Each row is a point on a tangle of strands that fork and nearly touch. The rows are in no order.
Points whose rows are less than 80.4 apart are linked; no others are. Some points are linked to none.
j_605: 9,22,-1,-29,12,3,10,22,0,-9,4,-1,-15,-20,9,0,4,0,-3,28,-14,14,18,0,-22,-11,29,8,-30,-19,4,18,4,25,22,11,-23,-16,6,-16,-4,-27,-13,35,-3
j_272: 16,3,-15,-6,-12,-21,-18,-13,0,1,-3,-17,9,-1,1,23,-17,-1,4,-12,-7,9,-5,-8,-21,2,29,45,-7,12,3,11,1,37,-9,10,11,2,5,-12,20,1,7,-4,11
j_682: -2,1,-3,-2,-11,-10,23,2,28,-2,-3,-20,16,-7,-15,8,-11,-11,-9,-3,-4,-20,10,-3,24,6,-1,23,5,-3,3,22,6,4,-13,3,-7,7,30,12,7,-17,-8,18,-12
j_663: -20,-7,-6,14,28,16,18,10,4,11,0,-3,7,8,10,-12,41,24,-25,3,1,-4,-2,8,30,18,-27,-34,21,12,7,-34,25,-23,-11,-3,15,6,10,15,-9,-1,-20,-4,-10
j_550: -21,-4,-7,4,-17,10,29,16,28,5,7,-13,8,-12,21,-21,3,-6,-25,-2,-9,-30,10,12,2,4,-13,2,3,25,-11,11,20,-2,-16,8,-2,-2,25,-5,-14,0,-12,-18,-31
j_581: -13,-4,-11,-19,7,5,33,28,35,-13,9,1,3,-7,9,0,15,-15,-7,6,-5,-2,10,-3,-8,3,-11,-12,-9,-8,-27,12,11,5,-8,12,-9,-5,20,-5,-15,-29,-34,6,-15
j_509: 11,8,-1,-2,-25,-14,-28,-12,-2,6,-6,-7,2,-5,5,7,-19,13,-9,-1,-2,0,-1,3,-4,11,27,27,-9,10,3,10,-6,4,-2,-6,-1,-2,9,-20,11,2,17,3,3
j_160: 5,-6,-8,7,24,-21,-20,-31,-14,-14,0,15,9,-1,-13,21,10,-9,15,-10,15,-2,-36,-5,7,7,-27,-8,7,-12,-10,-34,17,12,-5,10,35,-13,4,21,16,3,16,-56,3
j_206: 10,20,-5,-29,20,-7,-8,4,13,-1,-3,21,-15,-4,-20,5,-13,-14,17,24,10,13,-7,-10,-6,-1,10,-10,-14,-22,-14,-1,5,-16,25,3,-19,-21,16,-17,0,-31,-3,-3,14
j_25: 14,-7,14,-1,-3,-5,-14,-24,-26,5,-2,27,-9,12,-16,9,-4,0,9,13,2,9,4,2,-6,16,-6,-18,-12,-13,-5,-27,-15,-15,-4,7,0,11,-6,-1,8,-1,14,-10,-2
j_311: -2,-17,2,1,-31,1,5,4,-3,-5,5,1,-6,-2,27,-12,1,4,-9,-9,1,-4,13,3,-4,-10,-19,17,3,16,-14,17,-7,7,-17,-9,27,9,-20,-6,6,25,-3,11,6
j_182: -14,-12,-13,20,11,-1,-9,-18,-3,-4,-3,-11,13,9,-3,17,21,11,-7,-9,-8,-1,-2,1,11,11,-2,-11,-3,9,15,-24,8,6,-6,13,45,23,1,15,12,-1,-3,-9,-19
j_36: 6,12,0,-10,12,-24,-8,-8,-12,13,-14,13,-3,-24,11,-4,-14,7,-13,28,25,-6,-25,0,5,23,-8,-8,10,-16,-21,-27,25,-25,2,-13,-6,-12,12,-6,15,-17,-7,-27,-4
j_635: -3,11,-5,-2,4,-1,-15,-10,12,9,22,21,-12,14,-2,-25,-2,15,7,7,6,11,6,8,10,22,-12,-28,-6,-6,-4,-12,-4,-18,10,-2,16,3,14,-18,0,0,24,-28,-10
j_705: -22,1,-19,23,37,6,-10,-12,14,0,6,-20,15,21,-1,1,18,9,10,-19,0,3,-22,-11,14,1,4,-17,20,25,22,-24,10,-9,10,0,10,-4,12,3,-12,2,10,-21,2
j_219: 2,-5,-7,20,2,-2,-34,-31,-17,-1,-11,0,14,15,-19,28,0,18,10,-24,-7,11,-4,2,2,7,17,3,0,11,14,-14,-30,2,-3,6,21,11,-5,-3,5,12,30,-6,-2
j_363: 18,-12,19,4,-19,7,-16,4,-25,7,-4,1,1,-7,-7,0,-9,-3,-12,-1,-2,-1,20,6,-10,-3,17,19,-2,-1,-3,19,-18,9,-12,-12,-29,-4,-18,3,6,11,6,55,15
j_189: 15,-3,6,13,-7,-8,-37,-24,-23,1,-8,9,7,6,-4,17,-8,20,8,-24,8,11,-12,-1,-10,3,6,11,13,23,-5,-10,-38,-8,-9,1,5,-8,-9,-12,7,19,41,-14,16
j_93: -4,4,17,-3,-29,7,25,31,14,4,-13,-8,-3,-36,6,-13,-9,-13,-11,8,-23,-19,20,20,5,-18,16,10,-22,-19,4,43,1,17,-5,5,-23,-7,6,4,-12,-4,-4,25,-22
j_62: -9,-17,-5,-2,-26,0,-3,10,-9,-5,3,-15,2,-18,38,10,5,8,-18,-14,-7,0,4,1,-23,-9,7,30,-2,25,-15,16,-2,33,-15,-3,12,-1,-22,-5,9,13,-6,21,9
j_579: -11,-1,-3,3,17,13,-3,-8,-14,-7,-22,4,-7,-12,14,-1,14,19,-3,7,-2,10,-5,-2,9,-5,-3,-35,-15,-12,17,-19,-4,-17,20,-2,30,17,-22,17,1,10,-14,-12,-9
j_450: 3,7,22,5,-15,2,-4,27,-11,-3,-4,-19,-9,-30,15,-7,-11,-8,-7,-2,5,1,5,14,-22,-37,33,19,-3,5,5,29,-6,25,10,-5,-32,-19,-24,-1,-12,19,9,25,9
j_240: -9,-10,-8,18,-10,6,-7,2,-6,3,-5,-32,15,9,-1,5,-11,1,-1,-37,4,-1,3,0,-31,-19,26,23,13,24,11,10,-14,18,3,4,-4,8,-24,-5,-4,21,7,2,-7
j_656: 11,0,-3,-6,-26,-29,19,1,24,5,-21,-11,3,-8,-34,2,-34,-20,8,-11,0,-15,12,3,8,-10,7,38,-4,-11,10,30,5,19,-7,8,2,13,15,12,18,0,-4,-5,-9
j_261: -22,-6,-1,10,17,32,15,13,13,3,21,-5,4,42,15,-8,31,10,7,-11,-13,12,9,-6,11,0,-9,-21,12,13,12,-9,-3,-5,-1,-1,-10,10,-7,1,-25,3,-8,20,5
j_852: 3,3,5,8,-3,-12,6,-7,21,-1,-9,-13,4,15,-44,-2,-24,-27,18,-18,12,-10,2,-6,0,-15,-2,5,11,-3,7,7,-4,-11,11,4,0,12,3,15,0,8,7,-28,-6
j_905: 15,-1,10,-7,-21,-31,0,8,-3,-7,-1,-10,0,-29,17,6,-7,-7,-12,-1,7,-5,-15,-2,-2,-10,1,48,15,15,-16,21,16,16,-21,-11,-9,-22,5,-3,17,0,4,24,29
j_429: 2,-5,-8,-12,-15,-3,10,12,14,7,26,22,-6,28,-11,-14,-7,-20,7,9,2,-1,22,-1,-22,12,-15,-11,-7,-1,-21,-3,2,1,0,12,-5,9,2,-16,-3,-15,-5,-17,-13
j_556: -16,-1,-13,23,29,1,-13,-10,-5,-9,-21,-12,9,-12,-7,3,26,20,-10,-10,-2,-2,-17,-2,26,2,-12,-29,6,6,32,-18,5,-17,13,-2,47,11,-12,27,2,15,-2,-17,-11
j_443: -13,-6,-20,10,30,-17,-13,-21,0,-12,19,9,11,4,-13,14,25,3,1,-1,5,-5,-21,4,21,24,-28,-16,11,-8,-10,-31,31,4,-1,7,41,-3,19,20,12,-8,6,-37,-8
j_872: -2,7,2,11,-25,1,-18,15,-13,3,-11,-29,5,-12,11,7,-19,5,-5,-27,2,2,6,14,-36,-30,40,34,-2,19,11,23,-9,30,14,2,-18,-7,-25,-12,-8,25,12,3,-2
j_377: -18,-2,11,11,-27,13,24,23,14,19,-13,-2,3,-34,31,-32,-5,-7,-23,14,-18,-37,1,27,8,-13,-5,-5,-7,6,-7,26,24,-13,-12,3,-24,-19,16,-1,-22,7,-7,-10,-30
j_858: -5,-1,-3,-10,2,10,28,24,29,-3,6,13,-6,-2,5,-19,10,-7,-9,15,-1,-12,15,9,21,13,-31,-23,0,-14,-29,10,13,-16,-8,-4,2,2,15,0,-9,-17,-34,2,-18
j_797: 21,11,5,-4,-8,-7,-36,-14,-17,1,0,6,-1,-4,3,9,-22,9,5,-10,12,16,-12,-5,-26,-3,22,20,-1,19,-2,1,-24,-1,0,3,-15,-12,-4,-20,7,13,32,-14,22
j_735: -2,-17,3,9,-2,-4,5,-8,-7,-1,11,-22,15,3,-1,17,2,-9,-9,-9,4,-14,-11,-9,5,6,-5,27,37,20,-12,4,1,1,-21,-11,-21,-8,-1,7,1,-5,1,37,18
j_713: 20,4,10,7,2,-12,-24,-32,-14,-9,-31,2,-2,-10,-15,21,-8,2,21,-21,4,9,-23,-7,-5,-15,-1,8,-16,-7,13,-14,-24,13,-1,9,38,-3,-13,17,19,24,14,-43,14
j_178: -7,15,-7,-14,23,17,2,-1,-9,-20,-2,-3,-18,-9,22,7,5,10,15,11,1,21,-1,-9,-4,-22,5,-16,-20,-14,8,-2,-7,3,33,2,15,2,-15,2,-10,3,-16,-8,8
j_212: 12,5,18,-9,-24,-18,3,32,-2,-9,0,-4,-9,-35,13,-5,-8,-15,-9,1,-1,3,3,12,-15,-33,20,38,-8,4,-3,36,4,30,-8,-4,-16,-22,-11,0,7,12,7,30,22
j_530: 12,8,10,10,-9,3,-10,-15,-10,17,-4,7,1,1,5,-20,-3,21,-14,18,7,-13,2,13,33,30,-7,-7,12,-6,-2,-3,2,-28,-12,-26,-4,-8,11,-16,6,-1,8,19,-4
j_46: 29,4,28,-1,-12,-11,-12,-12,-17,-3,-18,10,-12,-19,-13,-1,-17,-2,0,5,15,-4,-9,0,10,-15,-6,20,10,-9,-6,14,-11,-22,-8,-21,-13,-12,-10,7,13,16,10,15,32
j_494: -8,12,-15,-14,2,-2,-3,1,13,-5,1,-17,-2,-15,27,3,-1,10,-10,14,-8,2,-3,-6,-4,9,21,3,-22,-1,0,0,15,15,7,9,13,4,18,-14,7,-21,-15,-11,-18
j_136: -12,-4,9,5,16,12,27,15,20,-6,-9,-8,-3,10,-16,-10,9,-12,9,0,2,-2,7,-2,9,-15,-4,-31,0,-13,4,4,0,-18,15,-6,-22,5,-1,24,-22,-9,-29,4,-7
j_224: 15,4,5,-26,-18,-31,27,33,16,-12,-8,2,-9,-37,0,-2,-5,-15,1,4,-12,1,9,4,-11,-27,9,38,-21,-9,0,38,9,33,-11,8,-3,-17,10,2,11,-8,-9,23,10
j_472: -6,-3,-10,3,6,-7,-19,-18,-9,-5,37,28,9,38,-22,21,6,-4,27,-19,-6,14,-4,-2,-7,14,-9,-4,10,7,2,-22,-16,13,-1,17,18,13,8,-4,0,3,39,-34,0
j_697: -1,0,-15,7,10,18,-24,-17,-18,-7,9,-11,14,24,-8,36,4,17,9,-20,-19,16,3,-6,-9,2,30,16,2,9,16,-5,-25,19,5,3,2,10,-8,-6,-1,0,12,22,10
j_357: 9,3,11,7,-21,-26,1,-1,11,-5,-15,-24,3,-30,6,5,-15,-11,-7,-13,13,-19,-19,1,12,-18,2,38,19,14,-2,26,16,0,-11,-12,-7,-8,4,10,14,4,2,1,16
j_768: -15,-8,-4,22,16,2,5,-5,8,-5,22,-8,9,30,-11,-1,8,-3,10,-21,6,-6,-13,-8,12,-8,-21,-5,37,28,7,-13,1,-21,-3,-9,5,-2,-4,2,-15,14,15,-12,11
j_838: -5,-5,-15,-19,10,-4,9,18,23,-1,16,19,-5,20,-11,11,8,-18,6,19,4,7,9,-4,-12,8,-7,-25,-10,-14,-28,-8,13,-1,7,19,-7,-4,12,-9,-8,-39,-29,-6,-11
j_831: 29,-3,10,-16,-5,-11,-4,1,-23,6,9,24,-8,-3,-2,-8,-8,-16,-2,29,10,-1,2,-6,-18,13,-6,9,1,-7,-21,-3,8,-7,-11,-2,-32,-19,-1,-18,11,-22,1,23,16
j_490: 12,6,-16,-18,-16,-20,6,-3,14,4,-6,-10,4,3,-25,11,-23,-11,6,-4,-13,2,14,-3,-14,4,26,36,-20,-10,8,17,2,37,-2,18,10,13,20,-5,19,-11,-7,-5,-11
j_34: -20,-10,-2,16,8,12,20,4,4,7,33,2,10,35,5,-1,33,10,-14,-3,-4,-6,11,8,12,22,-35,-14,25,29,-5,-28,22,-6,-22,8,19,14,4,1,-9,-5,-3,0,-10
j_896: 7,-13,-11,2,-32,-14,-3,-11,-13,8,26,14,9,28,-8,2,-11,-2,-1,-20,2,1,14,1,-20,19,-17,27,17,21,-10,-1,-14,17,-22,4,16,14,-11,-21,13,16,18,-17,4
j_292: -10,1,0,6,1,16,0,3,10,22,6,6,-7,36,-6,-29,-5,-1,12,0,3,7,17,3,-20,1,9,-32,-12,8,15,-17,-8,-13,18,8,-23,9,-6,-18,-22,1,8,-19,-14
j_730: 6,-14,16,3,0,17,16,3,-15,3,5,19,-3,20,-1,-2,19,-7,1,19,-7,0,12,3,17,16,-25,-21,5,-17,-13,-11,6,-17,-16,-8,-7,15,-9,13,-2,-9,-21,35,-4
j_522: 15,8,11,-5,-6,-18,-21,-21,-12,-4,-28,12,-16,-25,3,2,-10,15,7,-4,14,17,-23,-2,-4,-8,-14,-6,-20,-13,4,-13,-13,-4,2,4,40,-4,-17,11,22,25,13,-53,11
j_798: 6,23,-4,-28,-9,1,0,19,14,2,-1,1,-16,-20,19,-12,-14,4,-4,24,-16,3,8,6,-8,-4,26,6,-35,-12,-1,18,10,10,20,8,-11,-10,14,-27,-1,-20,-6,6,-14
j_384: 8,-6,26,-8,-17,-15,19,29,-2,1,-11,4,-14,-33,11,-22,-12,-30,-6,16,17,-16,-7,2,-17,-25,-8,7,4,-7,-22,16,17,-4,-5,0,-34,-24,-9,1,-2,-2,-8,4,2
j_909: -2,1,8,23,8,3,-19,-21,-6,18,-24,-14,8,11,-13,-6,-2,19,-3,-13,8,-1,-9,3,6,5,19,-14,7,14,27,-14,-17,-28,9,-12,-20,-4,0,-7,-10,6,17,2,2
j_963: 11,5,13,17,-13,4,-20,-16,-8,24,-12,9,-4,8,-7,-23,-15,15,-2,3,7,-6,5,14,6,16,6,-12,-1,7,11,-5,-19,-31,1,-13,-19,-4,1,-22,-4,12,25,3,-6
j_621: 0,-8,6,11,8,7,-13,-20,-24,-12,14,29,7,26,-17,24,17,11,12,-2,-9,-1,-7,3,38,16,-22,-11,12,-9,4,-21,-12,-16,-8,-11,15,6,1,7,0,8,25,13,13
j_399: 8,20,7,-6,12,-1,-18,-17,-7,-9,-26,-2,-9,-26,-3,13,-9,16,6,5,1,9,-17,-6,18,-3,16,0,-10,-14,16,6,-9,-15,22,-16,10,-3,0,9,9,8,2,-3,17
j_185: -1,-18,-20,11,-8,1,4,-3,-11,7,10,-21,26,22,-19,20,-14,-19,5,-38,-3,1,1,-8,-35,0,20,31,20,20,2,5,-5,31,-8,19,-2,21,-19,-3,11,14,1,-5,-5
j_750: -14,-1,-2,10,-17,30,0,14,5,25,5,-26,18,13,19,-13,7,11,-21,-10,-16,-8,13,9,-9,8,29,5,-2,18,19,11,-7,23,0,-2,-38,-12,1,-15,-27,4,3,27,-15
j_124: 12,11,5,-8,-11,-16,-2,-7,23,0,2,9,-10,3,-30,-10,-25,-8,11,2,5,-6,7,-2,17,3,-10,9,0,-13,-6,14,-5,-15,7,-10,7,2,14,-6,6,4,13,-14,5
j_784: -5,8,9,7,15,18,-7,-4,-8,9,-12,-24,-4,4,6,-4,1,15,-1,4,0,6,-1,-1,-5,-7,34,-7,-6,-1,25,-3,-12,-2,18,-10,-35,-7,-5,-3,-16,-3,0,24,5
j_24: 8,-3,5,3,-10,21,0,-5,-15,10,13,12,1,13,22,-15,14,14,-13,19,-2,-3,12,11,22,34,-21,-4,10,0,-14,-6,5,-12,-21,-15,5,5,1,-15,4,-7,-5,31,-9
j_113: 14,-15,-8,-15,2,-8,-13,-20,-31,-17,-9,13,-7,-1,6,34,5,4,9,6,-12,18,-7,-13,-11,-8,8,16,-20,-6,1,-16,-8,32,-13,10,28,4,-9,13,19,0,-10,-1,23
j_2: -8,-6,-2,26,1,-12,-11,-25,-9,-2,20,8,15,22,-23,4,13,24,-4,-12,2,-5,1,13,29,20,-32,-2,24,11,3,-13,-5,-12,-15,-6,36,7,4,0,3,12,32,-4,-3
j_832: -8,12,-3,3,15,7,-16,-13,3,-4,10,20,-10,12,2,-16,1,12,22,-9,13,20,-9,-4,3,-6,-15,-27,-2,2,8,-10,-23,-20,18,-2,22,0,-7,-10,-9,19,31,-34,8
j_467: -17,3,-7,5,2,19,6,9,18,18,-3,-5,-4,15,12,-35,5,13,-9,5,-2,-4,16,11,-3,0,5,-33,-17,12,19,-13,3,-12,14,8,-2,4,5,-14,-16,5,-3,-21,-27
j_873: 12,-8,1,-3,17,0,-17,-25,-27,-22,-26,1,-1,-9,-3,35,1,-8,14,-3,0,7,-24,-15,-3,-21,2,8,-13,-14,8,-21,-2,18,1,7,24,-2,-14,24,15,4,-9,-18,21
j_533: 21,0,-6,9,-11,-35,-9,-23,9,5,-12,-17,11,-3,-9,10,-27,-19,8,-16,9,-9,-15,-5,-12,2,10,38,7,12,-3,2,13,21,-18,8,17,1,13,-1,23,1,8,-31,2
j_375: 18,-3,9,-6,0,-11,-4,-15,-27,7,11,34,-5,19,-15,5,-3,-8,5,28,10,1,3,2,-2,27,-19,-15,1,-19,-25,-28,6,-16,-11,1,-11,-1,0,-9,9,-22,-1,-3,3
j_51: 17,6,-8,-6,-14,11,-13,1,-4,8,31,18,4,27,-15,-3,-13,0,6,-8,-10,11,20,-5,-7,15,9,19,4,3,3,20,-25,7,-1,-5,-14,7,3,-24,1,8,22,28,16
j_590: -20,-4,-9,4,16,-1,5,-4,1,-6,36,17,6,24,2,10,30,7,-2,5,0,-1,-1,5,18,24,-38,-21,20,3,-20,-27,29,-4,-9,4,33,5,12,6,4,-12,-4,-15,-5
j_834: 14,4,3,-20,0,15,13,27,0,-2,19,9,-2,-3,-6,-7,5,-14,-3,16,-17,8,26,-6,-15,1,13,9,-13,-13,-1,24,-8,22,1,4,-24,-9,2,-10,-3,-16,-5,55,2
j_155: 12,24,8,-15,-12,-16,-3,4,19,-6,-20,2,-18,-34,-2,-10,-17,3,2,10,-2,-4,-6,5,25,-6,5,7,-14,-20,6,24,6,-14,17,-16,9,1,7,2,15,0,-4,-7,9
j_825: 15,-7,1,-20,-6,-7,-8,-16,-25,-5,-10,25,-15,1,-2,14,-2,2,3,21,-8,19,9,-4,-10,4,3,-4,-30,-20,-5,-15,-11,12,-6,8,18,13,-8,7,20,-7,-8,2,10
j_523: 1,4,-3,3,15,18,-17,-11,-13,4,32,26,1,35,4,4,12,11,18,4,-4,17,-3,-5,14,23,-9,-17,14,4,4,-16,-12,-14,-2,-8,-11,-3,9,-14,-11,-6,25,11,19
j_314: -6,13,13,3,4,18,4,9,-3,4,-15,-32,-6,-21,15,0,2,18,-13,9,-10,0,5,10,5,-10,38,2,-11,-10,22,20,-6,13,14,-11,-32,-9,0,5,-17,-7,-10,42,-5
j_577: -6,-11,-6,6,16,8,-10,-10,-8,-18,18,-6,11,14,-2,24,6,-4,13,-14,-2,-1,-19,-18,12,-10,-3,15,30,14,0,-7,-8,-4,-4,-12,-1,-8,-6,5,-5,5,13,18,31
j_542: 16,5,1,6,1,-32,-13,-25,6,-5,-8,-8,3,-7,-9,4,-15,-14,11,-9,20,-5,-26,-8,-6,1,-11,12,10,3,-10,-11,13,2,-7,6,24,-11,7,6,21,4,11,-55,5
j_430: 0,-6,9,7,-8,-3,13,-3,4,8,-4,-21,13,-3,-8,3,-4,-7,-16,5,3,-24,0,-2,20,14,0,15,19,3,-1,6,7,-8,-17,-8,-27,-3,16,9,-1,-16,-7,32,-4
j_881: -17,17,-15,-8,32,11,-2,9,15,15,-1,4,-6,0,28,-28,1,13,4,8,20,11,-16,-9,8,3,-2,-31,5,-1,3,-14,13,-26,23,-10,-14,-15,9,-10,-16,-1,-5,-24,6
j_121: -18,-9,-2,9,4,31,7,6,0,0,1,-15,4,11,27,-6,25,23,-12,-6,-11,6,6,0,11,-1,1,-14,2,11,11,1,-14,-2,-3,-9,9,10,-13,2,-13,8,-9,32,-4
j_670: -2,16,-2,-13,28,1,-14,-6,-3,-3,-12,25,-7,-12,-11,3,-4,-2,14,8,22,8,-26,-8,14,1,-22,-31,4,-25,-3,-20,4,-31,27,-11,10,-13,-6,17,-2,6,2,-39,14
j_598: 4,-12,-6,-1,-24,-9,3,-8,-3,-6,22,16,-9,16,12,-9,2,3,3,-3,3,5,12,-2,-4,2,-28,10,3,8,-16,0,-8,10,-15,-2,39,14,-13,-10,12,17,8,-20,7
j_932: -7,-14,-18,12,-7,2,-6,-9,-10,4,27,3,19,39,-16,20,0,-6,11,-32,-8,9,3,-6,-23,10,1,11,20,22,8,-15,-10,16,-10,18,14,25,-13,-6,6,11,18,-18,-5
j_232: 23,-11,10,-4,-9,3,-16,-13,-35,1,7,20,-2,8,0,13,3,2,-4,15,-3,6,6,-5,0,16,-3,16,5,0,-13,-2,-13,-2,-20,-11,-12,-2,-8,-5,14,-3,5,42,26
j_510: -2,22,-13,-26,27,10,-6,2,5,-10,-2,21,-21,-3,-2,7,-2,0,20,20,4,24,-1,-8,0,-7,4,-25,-25,-28,-5,-5,-2,-6,38,3,3,-5,2,-7,-7,-18,-14,-10,9
j_404: -12,8,0,-15,25,10,21,23,-4,-25,0,-15,-16,-25,31,0,8,-4,7,10,6,17,-5,-11,-19,-31,5,-8,-11,-11,-7,11,3,14,21,6,-8,-6,-15,5,-17,-4,-25,4,5
j_961: -20,-12,0,11,-22,14,-3,17,-1,9,3,-23,9,-15,42,-9,7,8,-23,-14,-3,-12,-2,8,-18,-6,13,11,8,31,-4,15,4,14,-8,-8,-18,-15,-13,-11,-16,14,5,22,-5
j_218: 7,-18,-2,-12,-24,-9,23,20,3,10,14,14,1,25,-28,-6,-13,-36,3,-1,0,-7,23,-5,-37,-2,-7,5,-2,-5,-15,3,1,13,-5,17,-20,14,-10,-6,0,-6,-11,-3,-14
j_700: -16,12,-10,19,32,3,-22,-14,-1,2,-6,-2,2,3,6,-11,6,26,7,-18,13,16,-24,-6,6,-6,-3,-28,9,21,28,-22,-15,-22,17,1,16,-10,-6,-9,-15,17,30,-36,5
j_758: -9,-9,6,-9,6,1,16,19,0,-6,2,-9,-6,-25,33,-11,3,-11,-8,10,15,-3,-15,-8,-12,-11,-5,-1,9,3,-17,6,14,-2,-2,-6,-20,-14,-4,0,-9,-2,-15,8,8
j_799: -13,-13,12,11,1,12,33,18,10,2,-2,-18,3,14,-18,-7,1,-21,2,-8,-4,-9,18,0,-14,-14,6,-14,0,-6,6,5,-4,2,1,8,-30,18,-10,20,-22,1,-18,15,-20
j_66: -11,15,6,-4,16,8,21,19,13,-18,-12,-30,0,-41,20,7,10,9,-10,3,-8,-4,-11,-1,17,-11,17,5,-2,-12,11,32,6,7,7,-12,-15,-7,13,18,-9,-16,-21,26,1
j_608: -6,16,-8,-2,28,-9,-12,-6,-4,12,-19,15,1,-22,-5,-9,3,17,-11,16,18,-5,-23,5,22,26,-18,-29,11,-23,1,-25,18,-34,17,-20,11,-3,4,19,7,0,-6,-30,-5
j_892: 3,-25,4,-6,-7,-6,29,6,-6,-11,1,0,6,8,-19,18,7,-23,3,-1,-10,-3,15,-10,0,-9,-13,17,2,-12,-9,10,-5,17,-19,6,-2,16,-8,26,5,-2,-18,35,6
j_217: -8,5,-7,0,3,-4,7,-2,8,-16,-16,-32,4,-29,26,13,5,9,-10,-2,-8,-3,-10,-3,3,-7,18,12,-10,3,5,13,10,17,3,2,17,9,7,6,8,-6,-23,2,-9
j_41: -4,-7,-4,18,13,-8,5,-14,13,-12,2,-3,15,28,-45,20,-2,-25,24,-21,1,-10,-5,-7,17,-8,-17,-2,16,-4,8,-11,7,-4,4,7,18,14,3,29,0,7,3,-23,-3
j_711: -17,-4,-16,10,13,8,15,1,21,-6,2,-19,10,4,1,7,24,9,-15,-3,-12,-6,11,2,14,14,-2,-18,-10,5,7,-16,17,6,-6,17,34,24,15,20,3,-9,-22,-13,-32
j_516: 15,-14,-3,-28,-15,-22,31,20,11,-9,-2,15,-9,-9,-9,0,0,-20,2,12,-9,0,20,-8,-9,-7,-17,23,-12,-16,-19,23,3,20,-19,6,6,-5,7,3,13,-11,-19,25,7
j_109: -3,-22,6,2,-7,-6,26,6,-3,-1,7,0,12,31,-36,17,1,-30,9,-10,-4,-5,15,-9,-12,-5,-9,4,10,-4,-7,-6,2,4,-11,14,-13,26,-9,21,-2,0,-14,11,-9
j_169: -13,-6,2,11,8,27,18,14,3,27,-9,2,3,5,26,-41,27,19,-28,13,1,-13,11,16,21,19,-20,-35,7,9,3,-24,20,-24,-16,-6,-7,1,8,-4,-13,3,-23,5,-24
j_880: -12,-9,-9,6,2,29,-10,0,-16,-13,6,-14,0,12,21,14,16,27,-2,-13,-16,16,11,-3,-6,-12,14,2,-3,10,10,4,-24,14,6,-4,18,13,-26,-1,-8,11,-3,29,4
j_469: 4,2,7,-1,5,5,-11,-12,-9,17,8,24,-7,33,-23,2,-7,-8,17,6,3,15,11,0,-23,13,8,-31,-15,-5,4,-31,-13,-15,12,16,-22,14,-6,-8,-8,-11,13,-21,-10
j_850: -9,-3,13,1,-29,4,25,23,14,3,-21,-3,-6,-41,23,-23,-6,-5,-17,10,-15,-28,11,23,8,-19,-4,-6,-25,-8,-5,28,11,-5,-6,1,-4,4,1,9,-4,6,-19,-5,-28
j_951: -22,-4,-13,11,-4,20,12,7,20,10,0,-24,12,6,18,-15,19,17,-30,-8,-12,-13,16,10,1,8,6,-12,-6,30,17,-10,10,4,-8,14,16,14,15,-4,-9,0,-12,-8,-35
j_776: 4,4,-8,-1,2,16,-10,0,1,12,32,8,5,36,-2,-4,-1,-2,9,-1,-6,10,5,-12,-6,20,7,2,12,11,8,0,-13,-4,2,-7,-32,-3,10,-22,-12,-9,19,21,15
j_600: -7,0,-11,6,20,6,-8,-12,-15,-4,-3,-23,2,12,10,14,-2,-3,11,-6,6,13,-8,-13,-37,-14,22,-3,-7,13,12,-21,-2,12,16,18,-6,6,-16,-4,-7,-8,-3,-22,-9
j_194: 20,15,6,-30,11,-21,-12,-4,-6,3,-16,24,-17,-27,-1,4,-19,-5,3,26,19,10,-22,-10,-1,0,2,-2,-9,-24,-18,-11,11,-15,11,-3,-10,-18,7,-7,16,-15,-4,-18,17
j_584: 12,6,13,-5,11,-5,-4,-13,-14,-14,-31,-12,-7,-22,-13,19,-8,-8,6,7,5,4,-14,-12,1,-20,16,6,-9,-17,9,1,-2,0,13,-4,-2,-2,-8,24,12,-5,-13,3,16
j_131: 7,10,20,-13,-12,-5,22,45,12,1,-12,13,-15,-53,22,-29,-5,-22,-2,22,-1,-15,-9,17,4,-24,-1,2,-5,-22,-16,35,24,-8,1,-5,-36,-30,6,-4,-5,-9,-6,17,-2
j_998: -11,9,-10,12,3,-7,-5,-9,19,1,23,5,-1,10,-15,-25,10,22,-7,-2,5,-5,6,13,29,20,-28,-18,8,4,3,-5,6,-18,3,-7,37,5,16,-2,2,11,20,-23,-13
j_959: -4,9,0,-12,8,-1,21,27,31,-1,-25,8,-12,-32,-2,-18,-1,-6,-7,14,3,-19,1,12,25,-1,-16,-27,-5,-27,-11,25,12,-25,14,-12,-8,-2,7,17,-4,-15,-37,-9,-11
j_815: -4,6,11,0,18,13,6,0,5,-4,-14,6,-13,3,-18,-8,-1,-9,16,3,11,3,-6,-6,10,-18,-11,-34,-1,-18,5,-5,-7,-30,29,-12,-10,1,-15,21,-12,6,-15,-11,10
j_263: 6,3,10,-6,-26,14,17,32,16,9,12,5,-1,-11,1,-27,-10,-21,0,9,-17,-14,25,10,-4,-5,4,15,-9,-8,-2,41,-3,12,-4,0,-28,-10,7,-12,-12,5,5,36,-13

Follow the links from the first point to the second, and from the first to the third. Name the last point that the two ways share.
j_217 / j_232 / j_124 -> j_25
j_959 / j_556 / j_384 -> j_178
j_670 / j_467 / j_384 -> j_178
j_472 / j_579 / j_581 -> j_109
j_798 / j_124 / j_136 -> j_951
j_357 / j_429 / j_670 -> j_109
j_469 / j_218 / j_314 -> j_951
j_621 / j_261 / j_34 -> j_272
j_399 / j_217 / j_232 -> j_25

A fork is a point with three links. Follow the links from the first point to the second and name the forks in between, in order.
j_124 / j_834 -> j_873 j_25 j_951
j_758 / j_429 -> j_178 j_109
j_905 / j_750 -> j_212 j_932
j_34 / j_700 -> j_272
j_36 / j_784 -> j_178 j_951
j_959 / j_212 -> j_109
j_357 / j_579 -> j_212 j_109 j_178
j_41 / j_831 -> j_873 j_25

A fork is a point with three links, a tip a point with one. Leave the first point through the second and follow the links. Name the first fork or tip that comes.
j_178 / j_510 -> j_109
j_621 / j_2 -> j_272
j_272 / j_533 -> j_169
j_494 / j_798 -> j_951
j_109 / j_799 -> j_178
j_509 / j_797 -> j_261
j_951 / j_550 -> j_730
j_682 / j_430 -> j_51
